Points on a hilly landscape, in no order, each with its height.
From any point a ball rolls to the lowest of the 2 points nearest to it. It stops when none of these is lower. Distance is the straight distance between rows; heights are no part of it.
q614: [-3 -11 -27 -23 43 -1 12 -13 14 12 -9 -9 -2 16 5 3 -17 -11 -13 -7 17 34]  height 3.08
q669: [-2 8 -46 -7 14 6 -8 -16 14 -2 -9 -15 -1 23 22 -6 12 25 -33 0 1 14]  height 3.12
q184: [-8 10 -13 -14 13 -9 -13 9 14 29 -20 20 8 2 7 6 -15 0 3 -3 32 16]  height 3.63
q832: [-18 -10 -5 -16 -3 -16 -2 -15 9 -3 6 1 -2 7 -1 0 44 2 4 -6 -19 -1]  height 4.80
q160: [-10 10 23 26 -10 -1 25 3 -22 13 -3 -9 -26 -19 6 -15 -4 7 5 8 2 -7]  height 5.25
q503: [10 -20 13 -7 -21 -21 15 3 -9 -14 18 0 6 -5 -18 9 12 -8 17 3 -11 -18]  height 5.54
q71: [-3 4 -24 -11 35 10 -7 -4 24 4 12 1 11 17 18 15 2 12 -3 -20 -6 33]  height 5.08
q930: [-13 -4 2 -3 0 19 9 9 5 10 27 22 2 -3 -4 -1 -14 -13 9 -6 13 -25]  height 4.04
q374: [-16 6 11 21 -1 4 -1 -1 -9 11 -7 -1 -21 -14 -13 -12 -9 -1 -9 10 30 1]  height 5.40
q748: [-13 -4 -14 -18 16 -4 -6 -22 21 -12 -15 -3 -10 11 6 16 36 9 -4 -13 -6 4]  height 5.03
q278: [-3 13 -13 12 -27 -6 10 4 -27 -13 20 17 3 4 -19 -13 -6 -5 17 -2 11 -17]  height 5.51
q726: [-3 4 4 1 11 -6 11 28 2 -7 -14 23 -26 -6 4 -6 -11 -5 -15 -4 14 -21]  height 4.06
q771: [6 8 29 10 -21 -8 16 -9 -8 -8 1 22 -18 14 -2 0 -15 7 12 -4 15 -4]  height 4.56
q173: [-3 -6 -19 7 12 4 -4 -11 31 9 -6 11 15 5 -5 26 9 24 -6 -8 -19 4]  height 5.41
q595: [-6 -18 -12 -13 12 9 10 13 31 10 1 -5 -3 -8 6 28 7 3 1 3 10 13]  height 2.25
q226: [2 -1 -3 12 -10 -12 9 24 -12 10 5 3 9 -6 -12 -11 -19 -19 -17 -15 12 1]  height 3.21
q267: [5 13 19 16 -7 16 -2 25 3 -19 -2 17 -14 -10 5 -12 0 -14 3 1 1 -12]  height 3.83
q452: [-16 -1 5 10 13 -1 -22 -11 17 4 0 5 -4 -9 2 20 21 22 11 7 -19 -5]  height 5.73
q941: [8 -2 11 1 -32 0 16 6 -27 -20 26 0 2 -6 -7 2 -2 2 8 4 5 -24]  height 5.33
q376: [-3 19 -29 -18 31 11 -5 2 25 -1 -20 2 3 14 34 4 -8 18 -13 -24 -8 38]  height 4.76
q230: [3 0 8 32 -10 2 2 10 -6 19 -14 17 4 -2 9 6 -20 4 -8 21 4 8]  height 2.58
q377: [1 -12 -5 0 -14 0 13 19 -5 22 -4 9 4 14 -7 -4 -41 1 -6 -16 5 -8]  height 3.50
q48: [0 -8 -19 -7 -15 7 -27 -10 13 7 -9 -32 -3 11 18 7 21 -10 -13 -2 -6 16]  height 1.83
q475: [20 30 34 21 1 18 19 -16 -26 -20 7 5 5 -9 -12 -9 -1 2 36 6 8 -7]  height 5.01
q111: [-1 -6 -46 -37 11 5 3 12 35 9 -20 -8 3 -8 0 -1 -22 -3 -19 -1 22 5]  height 0.76
q380: [14 28 24 26 -20 28 7 5 -11 -29 1 8 -10 -16 -10 -17 -10 0 -5 3 6 -22]  height 3.59
q905: [8 11 37 23 -3 8 -5 -4 -26 -10 13 7 21 -11 -15 -6 8 -12 21 3 15 -7]  height 5.26
q248: [-18 -3 -17 -1 9 0 -2 -8 14 -9 -7 3 -6 -1 -5 1 2 -12 -43 -3 -8 10]  height 4.11
q339: [-11 1 -22 -8 9 -9 -15 10 7 25 4 -2 -9 6 7 6 -8 8 4 -4 38 -3]  height 3.30
q88: [6 11 0 24 -16 -12 18 28 -11 2 -5 15 5 -22 -1 -1 -31 -4 -9 5 8 0]  height 2.93
q498: [-4 -14 20 7 0 -18 -23 -10 -14 -6 2 -15 17 -13 -17 -7 21 5 4 -12 -35 -36]  height 1.69
q341: [3 1 14 -2 -1 -12 2 6 13 23 -12 22 9 4 2 15 -8 0 13 -9 18 11]  height 3.97
q531: [10 32 17 23 -13 6 32 10 -23 -1 8 -6 -25 -24 7 -17 -32 0 11 4 15 0]  height 5.10
q947: [-4 -12 26 -7 0 17 -34 -9 7 6 2 -6 9 8 7 15 24 4 18 13 -30 -1]  height 6.16
q309: [-1 -18 -2 7 3 -8 -25 -7 -14 3 12 -18 -2 5 -9 5 17 -10 1 -18 -33 -16]  height 2.19
q673: [7 1 -13 13 14 -36 -6 11 -6 14 6 4 -12 5 -2 1 -9 5 3 -2 24 0]  height 3.48
q732: [4 4 -9 19 -6 -4 -17 8 -6 -6 17 18 3 16 -8 -2 9 -5 8 -2 8 -20]  height 5.72
q457: [5 12 -24 -23 11 2 -1 -9 17 -2 -6 -35 18 -6 36 17 20 2 -24 -23 -5 33]  height 1.92
q823: [-9 -5 4 -15 -2 5 -3 1 -5 8 13 11 -9 3 1 8 0 -33 2 -4 23 -6]  height 4.28
q923: [22 21 6 27 -19 -10 23 11 -16 -17 -4 2 10 -12 -21 -9 -17 12 -1 -13 18 -10]  height 3.26
q465: [8 -17 -19 -4 10 -17 2 5 18 14 -12 1 -13 21 1 -20 -20 16 -23 13 17 12]  height 3.03
q306: [3 4 -20 -21 3 13 -15 -1 23 10 -14 -23 5 -1 26 2 1 -11 -32 -14 4 20]  height 1.20
q176: [6 -25 -11 -13 -10 4 -12 -2 -10 0 19 -16 16 9 2 9 30 -2 -9 16 -25 13]  height 6.80
q294: [-19 -16 10 9 -2 20 5 -10 -10 -10 0 9 -8 1 -25 1 19 -9 10 15 1 -14]  height 4.61
q461: [10 20 43 13 -13 7 36 -5 -11 -18 11 9 -7 -7 -14 1 -12 20 20 -10 8 -7]  height 4.79
q426: [-13 3 -14 -6 16 13 -21 3 1 5 17 10 7 20 1 4 16 0 -2 -10 0 18]  height 5.45
q287: [-5 -11 -19 -24 21 -11 5 -5 8 -16 -17 0 -1 14 8 -1 13 -8 -40 -4 10 14]  height 4.40
q615: [-10 -4 13 2 -35 0 6 -12 6 13 -6 10 3 -10 1 -3 5 -4 3 8 -4 -2]  height 4.13
q836: [3 4 24 7 -23 8 4 2 -40 -23 1 -13 0 -11 -12 9 10 0 16 14 -9 -25]  height 5.11
q797: [-12 -1 24 -2 -28 -2 0 -16 -1 -7 3 11 -19 1 -3 8 -4 -2 19 0 -13 -10]  height 4.34
q736: [-5 -7 34 -2 0 -16 -23 -20 -29 -7 1 -18 24 -14 -16 -2 5 -3 41 0 -26 -35]  height 1.11
q943: [-4 -4 -11 -16 -4 -6 16 1 2 19 4 30 6 4 2 -11 -34 -8 -4 -3 19 -14]  height 3.75
q350: [1 17 24 14 -28 11 4 -16 -32 -13 -9 9 15 -16 -5 18 0 7 33 9 -18 -21]  height 5.32
q757: [8 1 -15 6 10 -30 10 8 0 13 -13 6 -12 -5 -12 -23 -31 12 -2 10 33 1]  height 3.25
q608: [11 5 19 14 -16 -2 26 17 -11 -8 -17 16 -28 11 -4 -14 -37 12 2 4 18 0]  height 4.75
q129: [2 -26 11 -1 -19 2 -7 -9 -15 1 10 -7 35 4 -19 -1 25 4 0 17 -11 2]  height 6.34
q131: [-16 -13 19 1 2 11 -11 -10 -27 -18 -7 -11 -1 -8 -20 9 25 1 20 20 -13 -29]  height 4.85
q42: [20 32 19 14 -12 5 35 9 -26 -20 5 -4 -27 3 -7 -6 -47 11 13 -3 20 7]  height 4.94
q382: [11 -6 30 10 5 -2 -36 -1 -1 5 7 -9 9 -3 3 -6 25 -2 33 18 -24 -16]  height 6.63
q897: [11 9 -29 1 14 -5 -7 -8 22 5 -10 12 20 2 20 -11 6 -7 -18 14 -1 19]  height 5.21
q922: [-9 -15 17 -9 -8 8 -10 -1 -6 -2 7 -8 25 -19 -16 7 23 -28 12 17 -17 4]  height 5.87
q651: [-4 0 -8 -18 24 -7 -6 30 2 1 -16 26 -19 13 8 -9 -20 -7 -15 4 11 2]  height 4.25
q999: [-3 12 -18 -26 28 -3 -12 26 14 5 -21 13 -5 11 28 -9 -8 11 -23 -10 -1 19]  height 4.47
q976: [-5 -1 -3 8 6 0 -26 -7 -21 8 8 6 12 20 -5 0 27 -8 11 -2 6 3]  height 5.79
q394: [-10 -16 12 -20 -13 -9 -7 -5 16 -2 17 5 -14 11 1 9 12 2 -2 -9 -17 -7]  height 4.58
q587: [-5 1 3 10 -4 -22 -8 15 4 2 7 1 0 -10 -6 -14 8 -28 -7 -24 -6 6]  height 3.49
q835: [9 -2 35 -1 -13 -9 5 -29 -30 -17 14 -25 10 -2 -26 -14 6 6 38 1 -13 -34]  height 1.68
q574: [-11 -8 -18 -5 9 14 -2 20 33 19 -1 -2 -12 -10 17 11 -16 -3 -12 -3 -15 14]  height 1.77
q265: [8 -7 40 9 -5 0 -7 -6 -5 1 25 -7 -1 -7 8 -21 18 -4 22 13 -16 -27]  height 6.99
q238: [0 -15 1 -4 15 6 -22 -18 10 0 -3 -36 -10 11 7 7 26 -13 -6 -6 -29 4]  height 2.46
q689: [11 -7 -26 -33 43 7 -11 17 21 9 -17 1 6 11 8 -16 -35 28 -25 -8 -2 23]  height 4.71
q165: [-12 -10 -9 10 1 2 18 -3 -11 -2 -9 17 -12 14 -10 8 7 -13 -3 4 -10 2]  height 4.82
q583: [-1 -8 26 14 5 -5 -6 -7 -15 -1 10 2 16 -10 -22 1 7 -28 18 -5 -14 2]  height 5.53
q550: [6 -1 -26 -10 5 -14 1 13 -3 -1 -11 14 19 11 17 -7 13 -4 -23 8 18 2]  height 4.81
q990: [0 -18 -23 -8 24 -8 19 -3 23 22 -3 2 -1 5 -1 4 2 9 -6 3 8 20]  height 2.70
q119: [26 37 25 8 -9 10 17 -18 -37 -26 18 -39 1 -22 -13 -4 -6 9 44 7 -17 -18]  height 5.50
q861: [-2 5 -39 -21 0 17 6 -20 21 -14 6 -33 10 6 28 5 14 21 -14 -7 -3 28]  height 2.60
q258: [33 43 20 21 -16 13 33 -14 -28 -22 6 -25 -16 -3 -2 -10 0 19 29 2 5 -9]  height 5.27
q327: [-5 -5 2 1 -8 -2 -7 -10 15 -2 6 -1 10 -7 -6 -15 9 -18 -20 -4 0 6]  height 3.78
q784: [-2 2 -3 11 -4 1 -17 17 6 12 -1 1 -6 -1 13 13 -12 -7 -10 6 -12 8]  height 2.18
q320: [1 -1 -37 -7 3 -8 3 16 30 18 -18 -1 -12 -11 11 0 -30 -1 2 14 6 6]  height 1.32
q292: [6 0 -34 -39 19 8 -4 -2 27 3 -24 -26 -6 -4 26 -6 -30 -3 -42 -9 6 18]  height 1.28
q69: [-3 -23 -7 16 3 5 9 -9 14 1 -14 2 5 11 -20 15 23 7 -7 2 -20 8]  height 5.09
q167: [-5 -24 -5 -17 -3 10 -4 -16 18 -5 20 -10 10 -4 12 21 21 14 -9 21 -30 18]  height 7.17

Call two points neighbours if one is among the 2 nearest of the other. Go from one point of each pair to the other, from neighbour to neighbour, staying as low as possible. Name the highest point that can't be avoided.
q306 and q339 -> q673
q306 and q111 -> q292
q111 and q736 -> q238

Two balls start at each pair of points below. Name the first point that both come to, or write none.
q71 and q327 -> q88
q587 and q976 -> q88
q930 and q797 -> q226
